The views of a scene show one set of named points, each view turned or mirrored, and shifted as a whole, with a little noise and some points left out.
In the rows, 100 means zero.

Scene 1
View 1
K_478: 91  107  109  122  101  101  101  107  108  126  101  79  79  124  116  116  76  106  87  81  116  108  113  93  87
K_614: 105  104  89  94  102  96  100  89  82  114  100  74  104  104  110  108  59  120  103  84  122  87  116  105  85
K_314: 76  107  118  171  89  99  118  73  141  137  89  129  61  174  148  106  56  103  90  73  134  141  130  63  93
K_533: 100  111  106  98  112  110  81  140  88  111  111  41  90  90  85  123  90  105  84  90  91  86  101  125  80
K_814: 105  111  82  93  107  104  90  102  82  109  100  74  104  99  105  107  63  114  101  87  115  89  113  106  80
K_495: 98  109  90  118  99  102  99  82  96  113  94  93  98  123  120  104  51  116  104  84  123  102  124  96  84
K_977: 102  104  100  88  109  99  95  119  85  119  108  54  92  93  97  119  83  111  89  84  110  86  104  110  84
K_640: 101  116  76  118  100  109  90  80  92  103  91  99  107  122  119  97  40  116  111  88  121  103  127  98  79
K_761: 97  124  82  94  118  118  75  146  96  115  102  79  81  101  99  117  94  91  81  85  107  106  94  90  71
K_43: 90  106  113  123  101  99  103  109  111  130  102  82  74  126  115  117  79  104  85  80  116  110  112  91  89
K_197: 91  106  100  131  96  96  110  78  112  128  93  108  82  141  133  105  56  111  97  77  133  117  122  77  90
K_524: 96  121  89  112  112  118  77  130  99  108  101  79  87  110  101  114  78  98  89  88  103  105  105  101  74
K_648: 88  117  105  120  111  113  86  140  114  125  104  80  68  119  106  121  96  91  75  82  106  116  100  88  79
K_647: 97  110  102  70  121  100  92  160  93  140  113  54  67  85  93  132  124  91  66  77  111  95  79  88  82
K_444: 95  105  122  108  109  108  85  141  95  115  114  32  84  94  84  128  93  105  81  89  86  87  103  131  84
K_580: 100  108  91  131  94  104  98  67  95  104  92  93  108  128  121  98  32  123  115  88  119  101  135  107  85
K_694: 92  112  105  132  102  113  88  110  106  111  100  77  87  123  108  112  66  106  93  87  104  106  118  107  82
View 2
K_580: 102  101  128  115  127  92  103  103  99  106  102  125  51  128  100  102  101  117  78  97  86  99  95  115  94
K_614: 88  114  119  101  123  112  81  100  100  108  104  119  62  94  118  82  105  115  81  99  110  92  100  94  75
K_814: 97  107  119  98  123  114  80  98  97  104  102  123  68  92  119  76  102  114  89  104  122  91  102  101  66
K_444: 80  96  112  85  121  112  91  133  129  81  125  135  57  61  104  36  81  127  115  109  151  104  112  95  53
K_977: 82  110  111  91  122  121  83  112  108  96  112  123  69  72  117  57  98  121  99  106  135  94  107  88  58
K_648: 85  91  97  109  126  127  130  124  94  77  123  122  100  91  93  57  95  139  122  117  130  94  110  92  55
K_694: 93  92  113  109  125  105  117  120  104  88  117  128  69  105  92  73  93  129  102  108  113  100  105  105  75
K_533: 89  96  113  85  121  116  85  123  119  87  118  134  65  64  112  41  85  122  112  111  153  98  112  98  49
K_524: 102  89  110  102  124  120  111  113  94  86  113  128  89  93  104  62  92  127  113  116  135  93  109  106  55
K_640: 108  101  124  114  126  103  101  95  87  107  98  122  67  124  106  101  104  115  80  102  94  93  96  114  85
K_761: 102  93  104  99  123  134  105  107  86  87  110  123  106  83  113  55  96  126  118  121  145  87  111  100  44
K_197: 76  108  105  127  127  113  131  109  84  98  113  109  82  126  91  101  113  134  86  99  77  95  97  87  91
K_478: 76  103  104  112  126  117  120  120  98  89  120  117  79  101  94  74  101  134  100  104  107  98  104  88  74
K_495: 92  105  117  114  126  107  105  103  92  103  106  118  68  116  103  93  106  122  84  100  95  94  98  101  85
K_647: 68  108  90  89  122  150  97  119  99  81  122  115  108  49  118  33  100  133  124  118  159  87  116  68  33
View 3
K_580: 99  91  74  100  101  90  107  140  81  120  108  86  99  125  104  92  95  106  93  103  66  50  89  105  109
K_533: 83  94  80  91  112  98  94  98  134  89  80  133  108  75  82  116  113  97  87  131  75  101  115  166  98
K_197: 104  80  94  104  106  120  90  121  92  135  117  77  96  123  96  97  107  73  114  91  52  57  110  94  108
K_814: 93  97  70  84  114  94  112  110  103  99  101  122  99  103  100  100  99  98  89  115  73  75  119  126  96
K_614: 98  99  72  89  111  95  122  116  101  100  103  117  97  112  111  92  95  93  87  114  67  80  119  124  104
K_444: 84  93  89  101  106  99  89  102  142  92  74  125  110  72  79  116  117  94  88  133  69  110  108  175  104
K_761: 82  87  79  76  125  113  79  82  122  101  100  132  102  80  70  124  119  86  106  115  78  74  134  133  80
K_478: 95  84  93  102  107  114  83  112  112  121  101  95  102  101  85  108  113  80  107  106  60  75  110  124  104
K_647: 86  89  92  81  123  129  88  66  147  93  93  145  101  69  79  121  122  60  106  124  65  116  157  154  87
K_977: 91  95  80  90  113  103  107  101  123  94  93  128  101  90  97  104  106  87  90  122  68  98  125  146  100
K_694: 90  83  87  101  106  103  81  117  110  116  96  97  104  98  80  111  113  95  102  111  67  68  98  131  102
K_495: 99  89  79  95  108  101  103  123  92  117  109  95  98  117  100  97  101  92  99  102  65  60  106  108  104
K_314: 107  64  113  120  97  137  58  128  90  163  123  42  97  129  81  103  119  60  134  76  40  41  94  79  113
K_43: 96  81  99  104  106  121  81  108  116  121  102  94  101  101  85  108  116  72  110  105  55  80  114  125  106
K_648: 87  79  96  93  115  122  65  90  127  116  97  109  104  83  66  124  125  76  114  110  65  78  121  134  92
View 4
K_444: 89  109  83  60  120  144  105  86  112  118  99  112  117  112  108  105  90  95  118  145  63  100  73  136  101
K_533: 87  105  94  58  125  136  108  91  102  121  96  120  117  104  110  109  91  95  113  135  65  108  74  132  96
K_495: 112  91  103  94  103  105  83  99  89  84  128  129  114  107  94  107  83  92  114  79  77  112  131  102  90
K_43: 96  98  82  94  92  128  86  83  114  95  109  113  103  101  82  107  87  85  109  98  64  97  127  111  90
K_814: 99  95  110  75  123  113  98  98  84  101  117  136  117  102  105  112  81  100  110  92  77  121  102  114  85
K_524: 90  93  101  74  104  119  97  105  103  116  87  124  104  90  99  111  97  76  107  110  65  109  104  111  99
K_640: 118  87  114  92  105  92  82  112  79  85  128  137  116  106  100  107  85  89  116  75  82  119  132  94  94
K_648: 82  96  86  82  90  132  94  90  120  114  80  112  95  86  86  111  98  70  102  111  58  99  113  114  97
K_314: 117  87  75  131  49  108  57  90  121  67  120  105  91  103  58  100  92  64  111  69  65  82  186  83  99
K_580: 129  90  107  96  103  93  75  109  80  75  142  132  121  120  98  102  82  95  124  80  84  112  135  95  98
K_694: 108  96  93  85  96  115  86  102  103  99  108  118  110  108  95  103  94  80  117  110  69  101  118  109  103
K_614: 103  96  106  82  123  114  94  90  83  91  131  133  119  108  101  110  76  106  111  86  78  120  110  114  81
K_197: 109  91  91  111  83  110  74  88  102  77  126  121  103  102  77  106  83  84  109  69  72  102  155  95  87
K_761: 75  94  105  69  110  124  105  99  104  125  74  126  98  78  98  118  97  76  97  105  62  116  98  116  89
K_478: 97  98  86  92  95  125  86  86  109  94  110  116  105  101  85  107  87  86  110  99  66  100  126  110  91
View 5
K_444: 113  127  81  115  101  110  71  89  114  80  85  112  114  100  91  100  137  53  110  95  89  98  91  90  124
K_977: 90  122  94  114  107  102  79  105  95  91  90  116  102  97  120  109  121  69  111  98  86  81  89  76  116
K_43: 98  125  80  121  110  100  86  97  77  96  105  110  139  101  125  98  110  105  93  61  96  81  73  72  109
K_197: 86  120  98  115  115  95  105  100  52  114  110  108  140  106  145  97  91  128  91  40  90  76  66  59  94
K_533: 108  121  83  110  106  104  74  99  109  85  85  112  105  94  98  101  130  59  116  104  82  93  92  87  127
K_648: 113  122  60  114  118  95  74  107  87  93  106  106  138  87  113  92  111  110  101  80  93  82  75  80  128
K_478: 97  124  85  117  111  100  88  97  76  99  102  110  134  101  124  98  109  103  97  62  93  83  75  71  109
K_814: 86  114  108  103  113  95  96  108  80  108  89  113  94  98  128  105  105  83  117  91  71  83  88  72  111
K_694: 109  118  90  105  112  98  96  91  78  106  96  104  127  103  112  90  107  97  105  62  79  94  78  78  111
K_614: 77  117  117  108  109  98  99  103  75  108  91  115  97  104  136  108  106  82  110  80  77  81  86  66  101
K_314: 101  124  81  122  117  94  110  88  39  117  124  100  180  111  143  83  83  160  73  0  100  80  51  57  89
K_640: 88  109  117  94  119  90  117  102  57  127  93  106  105  104  137  94  86  109  115  60  64  87  79  65  100
K_580: 88  112  128  98  112  95  123  89  56  126  91  106  110  115  135  94  89  101  109  44  65  92  79  64  90
K_495: 87  116  110  105  114  95  108  99  62  116  97  108  114  106  136  98  94  105  107  59  75  83  77  65  99
K_647: 95  128  50  129  112  100  45  124  112  69  104  120  117  76  116  112  133  79  105  125  107  67  85  81  138
K_524: 112  115  73  103  118  94  83  107  89  101  96  105  118  87  109  92  108  99  114  89  78  88  82  83  129

Which points are out of place in each view (at most two, in the order of its rows)? Write - if all are in place.
view 1 | K_524
view 2 | K_580
view 3 | K_614, K_478
view 4 | K_314
view 5 | K_648
